Each row is a point on a tangle of strands that fork, close into loops and nearly touch. The rows are in no order.
Two points are linked if the straight distance between their rows is under 80.6. Some points are linked to none.
bul: [ 15  27   4  18  20   9   6  11 -13  24  19  38  -3  31 -18  28   4  10
 -38   3 -18 -56  26   9  24  14 -18 -39]
notel: [ 25   8 -31 -17   1 -15  13   5   5   1  61  39   8  45   7  10  -1 -38
  -1   3 -25   5  35 -23  20  25  -5 -31]
bazu: [ 27  16   3 -43   6   7   2  -6  18   9  32  36 -20  36   0   3  28 -46
  -4 -11   5  18  25 -35  25  37   7 -41]
mimam: [  0  20  23  48  -7  -8 -13  -8 -51 -12   7  42  13  17 -10  18  -3 -10
 -28 -20 -15 -22  32  36 -10  -3   6 -34]
Tikav: [ 15 -20   8  -3  20  28   5 -31 -16  13  -1  46  18  43   2   4  29 -30
 -18 -45  27   2 -51 -18 -21 -34  12 -34]
moseg: [-10 -16 -26 -14  -1  24 -19   5  36  46 -21 -36  11 -32   1 -31  12  55
  10  85 -27   2   9  -4  18  28 -28  29]
big: [  6  14  -2  10   4 -23  10  22 -22 -31  18   6  -5  18  -3  42 -12  -3
   7  -2 -22 -20  16  26  21  -3  14  18]
Rafav: [  7  30   5  48 -30  -2  14 -28 -62 -19 -18  17  44   5 -27   2  -2  26
   6  -3  15 -28 -10  21 -30 -23 -10   6]
tibas: [ 39  20  34  37   6  27  -8 -13   3   4  -5  14  -5  33  32 -10  48  -6
 -43  -5  11 -35 -17  24 -22  -1   5 -48]
nam: [ 24  17 -20 -29   2   3   5  27  58  -9  48 -21 -28  11  18   9  10 -11
   7   8  -9 -12  16 -12  34  26  12 -14]
Ber: [-14   3  -7  -8   7   3 -45  62   8 -17 -47 -50 -18 -14  -1 -33   7  43
  10  -8  37  -2  -5  45  -5  20  19  12]
rafup: [-39  -6  38  24 -26  -6 -14  -8  -8  -9 -58  -8  37 -62 -12 -15 -31  36
  14  -3   7   5   7  24 -16 -28  -4  29]
Gubul: [  3  18 -14   6 -11  15  15 -36 -49   9 -11   1  28 -29 -33 -11   6  15
  10  -4  31 -10 -29   2 -26 -24 -18   7]
Fuzo: [ -5 -14 -69   2  -1 -29  24 -17 -32   8  26  17  28  16  -8  -6 -40 -14
  14  17 -12  14  -8 -41 -21 -15 -31  11]
dinud: [-16 -31  30  -3  -3  -8  14 -30 -13  17 -31  21   9 -23   4 -43 -21 -24
  -7 -23  26  35  -3 -12 -36 -32 -25 -11]
Bap: [-10  -2  19  22  29  24 -16 -16 -34  29  26  59   6  53 -13  15  20 -39
 -50 -39   2   0  -6 -20  -2  -3  15 -73]
puzod: [  0   5  40  40 -12  -6  18   1  -8 -32  -4 -18  -8   1  24  -7  -4  -6
 -12 -19  16 -11 -20  28 -26 -34  16  -5]
Muser: [-42 -38  36  12  16   3 -17   6  19  15 -16 -43 -51 -23   8  -7 -34 -10
  -4   3   2  24  -2   6   7   4   4   2]
foliv: [ 35  25  13 -29  25  29 -11  15  33   2 -12 -14 -37  13  11  -3  41  -6
  -9 -17  29 -31 -12  14  12   4   3 -38]
miviv: [-16 -18  23  -4  16  20  -9  -4   0  27 -48 -36 -18 -45   0 -31   8  17
  -9  20  20  12 -17  23 -19 -19 -15   9]
Lepo: [  6   7  -8 -23  15  -1  -2  26  23 -20  25 -37 -45  -3   7  13   5 -11
   5  -5   8  -3   0   3  23  18  22   1]
vaz: [ -9  -1 -24  17  17  10  18 -35 -50  12   1  29  30  51 -16   3 -17 -26
  -4 -29  30  -7 -55 -37 -34 -50 -15 -30]
vepak: [-40 -25  70   4   0   8 -10 -13  34  -2 -21 -41 -36  -6  11 -23  -6 -34
 -17 -26  36  52 -16 -19 -16 -13  30 -26]
Silod: [ 28  35 -56   7  10   3  24  -8 -20  26  31  29  30  53 -30  18  -7  12
   0  27 -13 -52  -1 -30   9   7 -39 -15]
larit: [ -4 -17   2 -41  12  12   2 -11  10  10  18  -7 -20 -38   4 -11   9 -33
   1  -9   7  35  -7 -10   3   4   5  -3]
fuvi: [  1  16  -8 -21   1  11 -13  32  -6 -17 -24 -21  -8 -33  -3  -2  11  41
  15  10  14 -12 -12  30  14   8   7  25]
Gevit: [  5   0   2  14  11 -22  39  11 -25 -17   6 -10  -5  22  -4  28 -14   5
  -4   6  -5 -19  -7  15   3 -28  -5  24]
sipid: [-24  -6 -45 -25 -14   5 -46  58  45 -12 -34 -23  26 -14  19   4   2  73
  26  24 -24   2  -1   7  31  41  16  54]
sodi: [-36 -29 -31  22 -26 -12 -16 -14   8  15  -6  -1  47 -36  -3  13 -26  43
  22  43 -56  25  10  -4   7  13  -1  58]
vik: [-19   2  49   1 -28 -23 -13  -8   5 -42 -18 -16 -15 -28  -8  -2 -22 -32
   8 -32  15  33  37   7 -16  -9  24  -3]
Puga: [ 13  16  26   4   1  26 -18   2   2 -15 -15 -31 -17 -23  20 -26  32  -5
  -8 -17  34   0 -28  40 -23 -18  19 -23]
fov: [ 13  -5  10 -14  12 -19  -7  38  24 -18 -33 -37 -51   8  11 -17   1   9
  -4  -5  18   0  16  12  -1  16   0   7]
nif: [ 12  15  52  42 -26  20  -1 -29   0 -10  18  18  36  -2  37 -29   9 -46
 -15 -33  19   0 -28   4 -41 -29  18 -44]
kiba: [ 17 -10 -65 -28  -5  -4   4 -15   7   8  62  25  20 -11  15 -21   6 -20
  11   5 -13  19   3 -21  -1   8  -8 -12]
supuz: [  6 -22 -35 -42  15  10  12 -16   9  21  39  22   2  -9  10 -13  11 -34
   3  -8  -1  29 -18 -33   1   3  -5  -7]
bag: [-21 -13  16   6  13  13  23 -26 -23   6  29  22  26  11  -5   4 -13 -41
  -7 -52  26   6 -43 -21 -12 -60   9 -28]
rido: [-35 -24  29   7   5 -18  30   0  -3  -9  20 -15  -4 -17  -4  17 -41 -29
   0 -18  -2  19   0  -8   6 -35   7  11]
ronoz: [-10 -53  35  -2  31   7  29 -18  13  28 -24  -3 -19  19  13  -1   7 -13
 -26 -14  13  20 -40 -23 -13 -35  -3   4]
Forig: [ -6 -22 -38  -4   9  16  14  -2  39  35  26 -36   0 -28   7  -8   6  39
   0  54 -23  -5 -19 -15  15   9 -13  31]
gif: [-10  23  10  23 -20  -7  -8  11 -37 -43 -24  15  24  -7  -9  35  -4  33
  16 -17 -10 -21  -1  37   8 -11  23  33]
zofe: [ 42  29 -15 -37   5  25  19  17  51  25  10   4  -7   6   4  -6  19   7
  12  16  -3 -46  -4 -13  27   4 -28  -7]
Bav: [ 23  -7 -28 -42  11   7  11   3  26  29  -7 -10  -3 -27   3 -26  17  16
   5  36  -5  -2   4 -12   4   9 -32  20]
miv: [ -4   0 -10   2 -13 -11  13   8 -14  -4 -52 -15  20 -12 -23  11  -1  64
  15  39 -10  -2   1  -5   2  16 -18  65]
dukin: [-14 -36 -39   8   6  -6  29 -29  -6  42  18  -9  16  -9 -12  -5 -21   8
   3  40 -18  14 -15 -37 -10  -5 -33  28]
Sivom: [-37  -6  -3  -5 -19  -3 -26  12  -7 -13 -37  -4  28 -55  -7  18 -19  40
  28   6 -21  17  -2  17   9   5  13  58]
fip: [-10   1  38  25  -4   1  27 -16 -22 -15  19   3   9   5   8   2  -6 -30
 -12 -35  19  -5 -21  10 -13 -51  11 -22]
vose: [-28 -22  -7   5  -5 -28  20  -1 -10  -5  32   0  18 -27  -6  17 -46 -19
  14  -3 -26  19  11  -7   5 -22  -2  29]
sog: [ 24  27 -45 -15   3  16  19  -1   0  13  41  12  17  -4 -11  15  16  19
  11  24  -6 -39 -10  -6  23   7 -13   5]
zov: [-36 -16 -25 -11 -13   6 -42  27  20  -4 -25 -21  20 -47  10   8 -10  52
  24  30 -36  21   0  15  22  29  17  56]
Boges: [  6  12 -33 -13   7  24  -3 -42 -47  20   5  27  21 -15 -20 -12   5 -18
   8 -21  29  -9 -34 -10 -24 -22 -19 -22]
zum: [-19 -39  15   0  26   1  -5  13  21  28 -28 -35 -51  -8  15 -12 -18  10
  -9  27  -9   9  -1   0   6  15 -17  17]
kud: [-24 -41  -7   2   3  -7 -12   5  35  16  19 -30 -27 -27  21  -4 -22  -3
   3  36 -37  33  18  -3  16  24   2  18]
melo: [-34  -3   7 -11  -4 -12 -38  21  20 -25  -3 -65 -54 -19 -14   3 -21 -12
  11 -15  24  27  13   1  -2  28  37   7]
mimaf: [-12   0  -9 -34   2  -1 -39  29  28 -17  -8 -49 -38 -38  -2 -11  -2  -3
  14   6   7  28  20  14  10  36  22  12]
zel: [-17   3   0   3 -14 -39  -9   8  -4 -36   2   5  22 -19  -9  40 -35 -16
  28 -25 -42  17  29  11  11  -9  31  42]
burap: [ 32  -3 -34 -55  20  23   6 -21   0  39 -18  17  10  -8  -6 -28  31  -8
   3   8  22  -2 -15 -26 -14  -6 -38  -5]
galu: [ -9  -8 -30 -17  24   8   4 -17 -36  16  33  51  15  36  -2   3 -11 -50
   2 -36  11  16 -39 -40  -4 -20  -1 -36]
vunu: [ 17  12  10   5  -9 -10   6  -1 -28 -21 -20   9  -4 -13  -2  -2   8   9
   4  -8  11 -11   6  31 -10 -10  -4   8]
musat: [ 12 -18  26 -22   4  -7  12 -13 -10   5 -27  13 -16  -9  10 -30  12 -27
  -8 -19  23  33   6  -2 -24 -11 -14 -10]
Zige: [ -5  22  21  22 -16 -31 -27  26  -5 -58 -18 -28 -29  20  -5  28 -11  -6
   9 -31   4  -1  26  30  -3  12  43   4]
dat: [ 33 -12 -65 -33   7   6  23 -13  38  33  37  29  24  37  13 -23  13 -10
   3  13  -6  -6 -16 -54  -1  -2 -32 -17]
dumin: [ 25  10 -10 -35   4 -12  -7  50  56  -9 -14 -32 -41   8  11 -15   0  10
  13   9   4 -12  26  -4  19  31  -9   7]
Gik: [-21 -15  47  30 -10  15   8 -30   7  14 -26 -20  25 -45  13 -40  -7   0
 -12  -6  29   7 -27   9 -41 -48 -10  -6]
rer: [-33 -25  -1  16   4  28 -10 -27  -5  55 -13 -31   2 -43 -16  -5 -15  30
  15  62 -21   7 -16  -2  11  15 -25  31]
piv: [ 29  37 -43 -19 -32   7  -8  23  33  -9  14  24  40  -6   4  10  14  48
  29  30 -30 -35  22   6  35  31  -7  20]
gat: [-29 -19  -9  -9  14  28 -30  13  12  41 -32 -43 -15 -42  -2 -18  -2  43
  11  63 -13   3 -10  13  16  25 -17  29]
palof: [  3  13  -1   9  -6 -18 -21  51  -1 -41 -59 -19  -9  13   7   6   1  57
  12  -7  11 -25  -2  35   4  14  13  34]
gomif: [ -5  14 -22  28  21  15   3 -29 -63  20  21  39  22  48 -20  17  -6 -23
 -20 -21  10 -30 -31 -12 -17 -30 -15 -46]
Ranu: [-27 -34  45 -28  21  21 -12 -10  30  19 -22 -30 -43 -13   8 -16  12 -34
 -16 -15  23  52 -17 -16  -3  -2  17 -14]
gogif: [  1   4  12 -50   7  13 -22   7  16  -8  -5 -33 -39 -36   0 -18  21 -26
   3  -1  21  36  12   5   4  18  14  -9]
rasom: [-28 -42  32  16  24  19  20 -34   4  41 -27 -21 -13 -13  -1  -4 -11  -1
 -20   4  10   8 -42 -13 -17 -38 -19   8]
Dol: [ 11   1 -37 -11 -10  -1  18  -6  -1  19 -15 -16  26 -20 -24  -7   9  50
  18  48 -12  -3   2 -21   1  19 -29  49]
Sibe: [ 16 -27 -62 -40  25   8  11 -20   7  37   8  37  20  40   6 -17   7 -19
   2   0   6  14 -41 -68 -13  -7 -26 -10]
Fabef: [ 34 -15 -23 -39   9  -3  35   7  59  25  24  14  -4  30  24 -20  12 -12
  -1  13 -13  -1   5 -43  16   5 -26  -4]
gasub: [ -1  13  46  33  15  14 -10  -6 -10  14  19  27 -18  44  -8  17  30 -22
 -70 -17  -2 -12  28  -5  -2  20  15 -72]
zumil: [ 33   2  45   2   0  26  -9 -16  13  -7 -18   2  -9  17  34 -23  51 -31
 -23 -26  30  15 -27   9 -30 -12  20 -41]
kadi: [-19 -40   7 -13  13 -14  12   9  33   7  23 -27 -40   1  18   4 -15 -27
  -7  16 -17  44  11 -26  13  16   8  10]
beb: [-32 -19 -10  -7  11   0 -56  60  13   7 -59 -46 -18 -18  -2 -23 -12  52
  14  15   9   7   4  33   8  33   6  30]
dum: [-17 -10 -45   2 -29   5  -9  20  46   2 -10 -24  40 -11  10   4   9  87
  18  60 -37   3   4 -12  24  29   1  55]
Zuru: [ 21  29  24  44 -27   1  -3 -15 -38 -20 -19  19  24  -5   7 -12  16  16
  -5  -1   8 -27  -3  43 -31 -14   0  -8]
ded: [ 15  15  49  38   2  22 -12 -20 -10  -3  14  21 -10  37  18   2  39 -34
 -45 -24   8  -5  -7  13 -16   3  24 -63]
pifu: [  3   2  60  37 -13  25  -7 -32   0  -5  23  34  34  39  25 -11  24 -58
 -24 -46  16  16 -38 -18 -28 -25  43 -58]
fatis: [  6  22 -14 -13  -8 -16 -35  40  14 -44  -4 -18 -21  -2  -2  27  -2  13
  23 -12 -12  -5  23  23  25  35  34  23]
kas: [ 21  23 -38  -2  23  12  16   3   5  40  51  46  18  53 -10  22  -4 -13
 -17  10 -24 -48   4 -27  25   5 -29 -40]
Feku: [ -4  27  47  56 -23 -11 -22   0 -29 -42   7  11   0  22  -1  26  -3 -20
 -21 -25 -14 -15  37  40  -9   0  33 -29]
ladok: [  8 -32   4 -27  31  -6  29  11  35  14   6 -14 -39  22  19   2   7 -18
 -14   3  -2  18  -9 -30  13   2  -6   6]
nitan: [-25   6  35  29 -17 -23  14  -2 -20 -40  12   1  29 -19 -12  18 -42 -15
  11 -39   1 -11  18  18  -3 -50  16   5]
ramef: [-23 -21  13  23   0 -12  -2  14  -8   6 -62 -28 -11 -13  -8   4 -22  53
   7  35 -11  -3   0  15  -2   6 -18  52]
guvi: [ -7 -20 -40  -1  -3  -9  17   0  15   6  40 -15  10 -29  10   6  -8  20
   7  33 -31   9  -3  -4  12   2   0  35]
kar: [-16  22  58  52 -21   0  -3 -13 -29 -31  36  11   9  21   0  17  -6 -45
 -23 -34   3  -7  17  17 -11 -25  30 -49]
Mir: [ 27  39   1   0  -4  -4 -21  25  -2 -14 -12  32  -7  11 -10  25  10  22
   1  -1 -18 -41  43  30  30  34   0  -8]
Dav: [-47 -12  38  33 -14  -5 -46  29  17 -19 -40 -58 -14 -41   3 -29 -33  17
   7 -22  26  15  -1  35 -19  -4  28   3]
tene: [ 24   2 -23 -25  -1 -17  10   4  -2  -8  23  20  -4  -7   4   4   1 -14
   9   4 -16   4  24  -1  11  16 -10  10]
magem: [  2   3 -15  -2 -16 -41   1   3 -21 -32  27  24  18   5  -8  33 -29 -39
  20 -17 -36  16  40   4   5   0  13  18]
Kirar: [-10   8  33  34 -33  -4   3 -10 -18 -22 -36  -9  33 -44   3 -24 -11  25
   7  -6  20  -6 -10  30 -33 -36  -1  16]
kotu: [ 16 -33 -36 -15  -3 -24  26   5  46  10  38   1   2  11  27 -17  -1   0
  -4  30 -31  21  24 -26   8   8 -17  10]
Gesub: [ 13 -12 -50  -5  -6 -36  20  -1 -14  -7  31  26  23  10   1   7 -22  -8
  13  16 -29   5  19 -11  -4  -1 -19  23]
kazu: [  9  16  -6  -3  19  -4   1   7 -13  18  51  48  -3  50 -13  25   1 -36
 -29  -6 -21 -11  35 -18  26  26  -7 -51]
rezit: [-51 -25  52  22   2 -10   3   3  16 -12   0 -41 -24 -33  -1   4 -46 -16
  -2 -23  11  20   7   1   1 -26  19   0]
Kuva: [ 33  33 -24   0  -5 -11  14   6 -25  -3  -8  39  22  25 -22  19   1  30
   9  17 -14 -45  23   6  12  17 -27  14]
lutaz: [ 26  22 -55 -11 -14   9  27  -6  14  17  22 -11  38  -8 -22  -1  18  47
  21  45  -7 -24  -6 -28  13  15 -25  27]
tof: [ 11  30   7  41  10   1  14   0 -45   0   9  25   8  34 -20  32   6  25
 -26   8 -10 -56   7  28   8  -4  -9 -17]
legu: [ 12   0 -75  11 -32  -7  22 -14  24   8  33 -11  57  -1 -15 -15  14  63
  16  52 -22  -3   8 -28   0   8 -15  26]
zak: [-13   2  19  29 -16 -12 -21  33  -7 -34 -56 -35  -1 -12  13 -18  -4  48
   6  -4  20  -7 -16  45 -21  -5  15  26]
suv: [ 17  24 -27   5  -2 -16   0  25   2 -19  47  16  13  21   1  45  -4   4
   9  12 -44 -27  30  17  37  20  14   6]
fikel: [ 10  29   4  -5  -8 -24 -23  28  10 -43   6 -21 -41  31  -8  35  -3 -13
   7 -11  -2  -7  40   9  19  36  31  -5]
Sepa: [ 12  20  35  -1  -4 -11   2  -9 -17 -20  15  24 -31  47  -7  23  15 -41
 -21 -15   6   9  39  -3   8  22  14 -42]
siv: [ 34  10 -62 -23 -20  -9   5   0  34   2  49  25  31  -4  11 -21  14  10
  16  23 -23 -10  27  -8  12  14 -16  -7]
mon: [-22  -5 -21   0  -6 -29 -34  42  27 -33  -9 -29  -9 -13   6  28 -22  20
  24  -7 -34  18  16  12  19  28  40  51]
Kel: [ -2   9  51 -19  -3   3   7 -19   3 -16   8   8 -34  55  -2  14  33 -48
 -16 -24  33  39  -9 -33   5   6  43 -35]
Tegiv: [-37 -26  17  25  10  20  15 -35 -15  45 -23 -32   1 -38 -26  -1 -22  23
   0  29   4   1 -29 -10  -8 -20 -25  23]
lak: [ 37  38 -31 -18 -19   9  -1  19  41   6  39  27  13   1   3   3   9  12
  16  20 -30 -41  30   3  34  27 -13 -15]
Mube: [ 13  28 -47   7 -19   3  17 -19 -53   0  -8   1  47  -5 -57   8  -1  39
  30  19   9  -3 -10 -27 -10  17 -19  30]
Nabir: [  3  15  59  47 -31   2   0  -8  12 -36   8 -19  12  -9  38 -24  -4 -35
  -7 -25  19   2 -13  14 -37 -26  25 -26]
nobo: [ 13  21 -21 -15  14  11  16  18   4  -3  11 -17 -11 -16  -2  12  14  31
   9  16   5 -32 -20  12  22   4   0  22]
Pera: [ 30  11 -21  -3  18  -4  24 -17 -33  17   0  45   5  54  -9   0   3 -11
 -12  -5  10 -29  -1 -15 -10  -7 -35 -25]
Tebud: [-47 -45  31   6   9  -7  22 -20   4  25  11   4   1 -24  -1  -5 -50 -31
   0 -11  -4  31   2 -27   1 -25 -14   0]
Bunur: [ 34  40  28  15  -5  11 -25  17  -4 -18 -27   2 -22   8  14 -15  35  12
 -16  -4  17 -33  21  46  -6  17   5 -37]
robi: [  1   5  -9  -7  -9 -24  -1  -8 -40 -17  40  43   6  25 -12  19 -24 -57
   8 -25 -12  22  35 -10   3   7   1 -24]
Puzib: [ -7  17 -37 -22 -16   0 -32  45  20 -33 -22   1  27 -10  16  31   7  52
  30   5 -28  -7   0  13  33  34  28  53]
lif: [ 36  32   1 -42   5  24  -8   5  36  19  25  29 -19  13  -2  -1  27 -29
  -1  -5  -3 -18  31 -12  31  35 -11 -46]
sakof: [ -8 -11  31 -20 -12 -13  -5  -9  -8  -9 -26   2  -9 -44  -2 -23 -10 -24
   6 -19  13  39  26  14 -18  -8  -4   1]
Misus: [-26 -49  11 -14  19  26 -16 -21  19  55  -4 -12 -25 -34  15 -22 -10 -17
   0  37 -22  32  -3  -6  10  14 -21   1]
Lako: [-25 -44  24 -36  24  21   2 -22  22  30  11   0 -18 -21   4  -8   6 -41
  -8 -19   8  54 -27 -34   3  -6  14  -6]
Dosib: [-39  -6  30  22 -13 -36   1  13   1 -35 -16 -10  22 -27 -11  29 -50   1
  18 -31 -22   4  23  13   5 -35  23  38]
zis: [ 16  -2 -46 -15  11 -14  21 -15 -37  11  11  39  11  31  -4  -9 -15 -24
   8  -2   6   1 -10 -30 -17  -8 -36  -8]
kudek: [  6 -16  43  -5   7  27 -14 -12  24   2 -28 -27 -12 -14  30 -33  33 -24
 -20 -23  37  26 -38  11 -36 -29  19 -24]
bidi: [ 12  28   8  -9  12  21 -24  26   6 -20  -4 -33 -38  -9   5  -6  26   9
  -1 -16  34 -22 -14  37  10  10  23 -21]
rap: [ 18  10  41  -1  -3   9 -17   4  24 -24 -20 -32 -41  27  27 -24  38 -26
 -18 -20  43  20  -8   8 -27   6  27 -36]
rugip: [-24 -19  73  11  -9   2  13 -24  24  -8  -6  -5   1   3  16 -28   1 -43
 -15 -42  36  47 -18 -27 -22 -33  31 -30]
miz: [-13 -32  45   5   1   3  18 -30   2  11 -15  25  19   7  13 -33  -2 -37
 -13 -47  31  37 -33 -26 -31 -43   5 -24]
leru: [  7  10 -48 -16 -24   5  -3  30  50 -12  16 -13  29 -21  15  -2  14  65
  23  42 -26 -14   2   3  30  22   5  34]
tisi: [ 18  12 -22  -3 -12 -20  13  -6 -39 -13 -18  24  20  -5 -18   9  -5  23
  16   8  -6 -15  13  10  -6   1 -16  35]
fuvip: [-10 -21 -68  19 -31 -20   5 -17   5   3  20  -3  59 -16 -10  -3  -8  53
  17  45 -40  17  10 -17  -6  10  -4  47]
kepi: [ 32  11  14 -21  27  33   1 -12   9  16   2  23 -18  24   6   8  44 -19
 -23 -26  19 -25 -14   2   7  -2   0 -41]
fafiz: [  1  13   9  30  14  19  -5 -27 -46  18  24  45   7  24  -7   9  15 -22
 -34 -28   5 -26 -10   9 -12 -15  -1 -52]
dudok: [  9   9 -28  15  11  -7  48 -22 -48   7  17  -4  22  34 -32  23  -8   3
   2  12   9 -22 -27 -17 -13 -25 -23  15]
Ludov: [ 26  27  28  30  18  20  -2   0  -2  18  -3  26 -16  32   3   6  30  12
 -46  -5   2 -54  11  21   3   7  -9 -51]
Mopa: [-41 -52  35   9  15  17   0 -34   5  56 -11   5 -14 -23   3 -14 -38 -22
   2  17 -12  26  -6 -14   8  -7 -28  -1]
Ralub: [ 20  -2 -19  -5  15 -14  47  -2 -12   9   6  -4  -1  20 -10  14  -2  12
  -2  23  -3 -23 -12 -15   1 -12 -26  26]
Laz: [ 12  34  39  45  -9   4 -33  10 -12 -26   0   1 -26  18   4  10  22   0
 -34 -12   0 -25  30  40  -4  25  25 -46]
bobi: [  1  20 -22  -2 -12 -16 -13  21 -14 -34 -14  21  28  -3   2  44  -1  33
  24  -3 -35 -12   8  22  25  14  21  51]
benob: [ 35  11 -49 -41  -2   1  12 -10   1  24   1  20  18 -12  -8 -29  15   7
  15  25   1 -11   8 -20  -4  13 -42   9]
pire: [ -9   5   5  -9  18   8  -8 -17 -36  11  37  58   2  48 -11   9   4 -60
 -11 -43   9  23 -12 -31   7  -1  18 -58]
Rek: [  9 -12 -20 -31   5  -3  -9  31  47  13 -12 -28 -22 -26  16 -24   3  24
   8  37 -15   2  20   0  16  26 -18  23]
Tapo: [ 25   4   1 -21  19  23  12 -17  -7  11  -7   3 -11  -7   1  -5  36  -3
 -10 -10  25 -15 -29   9  -8 -20 -10 -10]
zev: [-14 -16   0 -13  10  17  17 -38 -22  20   6  16  13 -21 -10 -11  -5 -26
  -2 -33  28  10 -40 -17 -22 -43  -9 -10]
tuf: [-40 -43 -11  28 -13 -12 -17  -8  21  19  11 -12   8 -33  10   9 -39  17
  16  42 -58  23  17   7  14  11   0  38]
Gul: [  5   2  32 -14   3 -12  15  -2  -1 -24  10  -5 -38  23   4  11   9 -40
  -7 -21  19  24   9  -8   4   3  19 -16]
maza: [-13   3  15 -19   0  14 -17   9  -9  -7 -30 -25  -9 -59  -2 -22   7  13
   8   3  19  14  -7  37  -9 -10   3  12]
sifat: [ 39  22 -67 -13  -6   3  27  -8  24  29  37  25  31  39  -8 -11   3   5
  12  25 -10 -38   0 -43   5   5 -43 -14]
bofik: [-24 -16  -5   3 -10 -17   6  -1 -13  -3  -9  -4  14 -46 -11   9 -32  18
  18  11 -20  11   3   9   1  -8  -5  47]
Mesun: [ 28  37  -9   6  -2  -7   4  23   6   9  10  46   9  29 -16  26  -7  17
  -7  12 -35 -55  47  10  32  29 -23 -14]
Lafu: [-18 -16 -37   4 -10 -18 -11  28  29 -22  26 -24   7 -21  16  22 -13  32
  17  22 -44  11   8   7  25  15  29  47]
madut: [  1   1  27  34 -14  11  17 -24 -15   6 -37 -30  19 -29   2 -28  12  24
  -8  10  28  -4 -36  15 -45 -38 -12  11]
Palo: [ 37  16   3 -29   6  -6   4  13   5  -9  -9  14 -25   7   4  -4  17  -8
   3  -1   6 -11  29  10  12  19 -14 -10]
Beben: [-50  -8  42  15 -16  -3 -37  10  11 -16 -45 -30   8 -67  -6 -14 -36  20
  15 -16   7  15  12  30  -4 -14  16  16]
sovu: [-11   9  -6   2 -14 -11 -11  32  -9 -32 -68  -7  17   1   0  24   0  68
  16   9  -8  -9  -5  19   9  13   7  62]
mab: [  6 -14 -25 -19   7 -32  23   2 -19  -4  50  35  10  45   7   6 -21 -51
   5  -8 -14  33  12 -31   4   0  -7 -13]
Sikiz: [ 18  25  12  16 -10 -14 -22   2 -35 -21 -10  41   0   9 -12  23   5  -5
  -6 -18 -18 -18  46  35   6  21   5 -13]
leku: [ -3  25  51  30 -27  -2 -20  -7   8 -43   2 -32 -37  40  21  -3  19 -38
 -18 -19  38  12   1   4 -26   9  45 -42]
zef: [ 20  22 -10 -11  21  11  14  17   6  -4  32  -6 -28  11   2  28  13  -1
  -2  -1   0 -36  -9  10  32   5   6  -9]
sizoz: [ -8 -24  12   7   9 -26  -2  30  10 -10 -41 -32 -37  -7   9  -4 -20  26
  -1  10  -6   2  11  18  -3   6  -7  34]
Rem: [ 46  14   5 -21  14  -3  27   5   9  12  -6  40 -15  46   4  -2  15 -13
  -8  -6   5 -28  17  -9  11   7 -31 -24]
Tofir: [ 11 -11  -1 -26  21  12  15  -7   2  26 -28 -18 -17 -21  -2 -17  21  16
  -6  18  15  -4 -19   0 -10 -10 -24  17]
gozer: [ -7  31  15  26 -15   8 -39  33 -19 -47 -14 -17 -11  -9   4  11  11  29
   8 -27  16 -23  -7  54   6  10  41  -2]
kalo: [-11 -39 -30 -27  27   3  13 -23 -15  32   3  40  16  25   0 -12 -10 -32
   1 -22  13  33 -50 -58 -16 -24 -12  -8]
bar: [ 10  -7 -36   0  27   5  37 -31 -38  23   6  10  19  53 -24  17  -2 -15
  -7  -7  17 -15 -47 -42 -21 -34 -24  -2]
zozo: [  1  33  26  12 -14 -18 -25   1 -15 -38  12   3 -30  29 -16  47   2 -30
 -11 -12  -9  -3  56  14  15  29  32 -25]
pogi: [-21 -24  -8  15   8  -5  37 -32 -27  30 -10 -12  12 -13 -28   0 -25   7
   1  15   4   6 -22 -26 -20 -25 -31  27]
dagus: [ -3 -46 -51  -8   6  -6  21 -23  29  44  32   4  12   3  19 -32   1   4
  -8  39 -25  24  -1 -41  -8   2 -31   6]
mebib: [ 22  16 -34  -5   2   6  22 -31 -38  22 -22  -9  24  -5 -46 -14  14  24
  13  16  25  -8 -20 -27 -25  -1 -34  17]
guk: [ 11   2  21 -32  14   8   4 -17  -5   5  20  41 -15  47  -6   5  33 -50
 -10 -32  19  34  -6 -35  12  14  26 -41]
Sezaz: [  9  23  47  16 -33 -16 -20  -7 -10 -48 -18  -6 -19   0   7  -4   7 -26
  -2 -26  17  17  32  31 -23   3  26 -21]
gemu: [-45 -28   5   9  10  13 -55  29   9  27 -40 -41 -29 -30   4 -15 -30  31
  17  35 -13   9   2  32  18  31  -5  24]
Bara: [-15  26  35  44 -27  -7 -11   4 -30 -50  -1   7  27 -16  -3  22 -17   5
   8 -35  -4 -24   5  41  -1 -31  32   5]
rodid: [-25  -5  17  17  -1 -12 -27  33  10 -29 -15 -60 -45 -12  -1 -13 -13   3
   4 -28  31   9  -7  25 -12   5  32   1]

A piece is two or more points that can be reached from each other along the links. Count, over all rows, the pieces, the separate loops (a circle has one, a figure eight two, a Y none), the forks (points with three links) and the tips (points with one).
pieces: 6
loops: 2
forks: 17
tips: 25

A fork is a point with three links, a tip a point with one. Leave the first point through the second and follow the links. Name the first fork or tip that comes.
Bara; gif: rido
larit; Lako: Sezaz
Mube; mebib: pifu
suv; big: pire
Sezaz; vik: larit
nif; Nabir: Mube
leku; rap: Tofir
bobi; gif: kazu
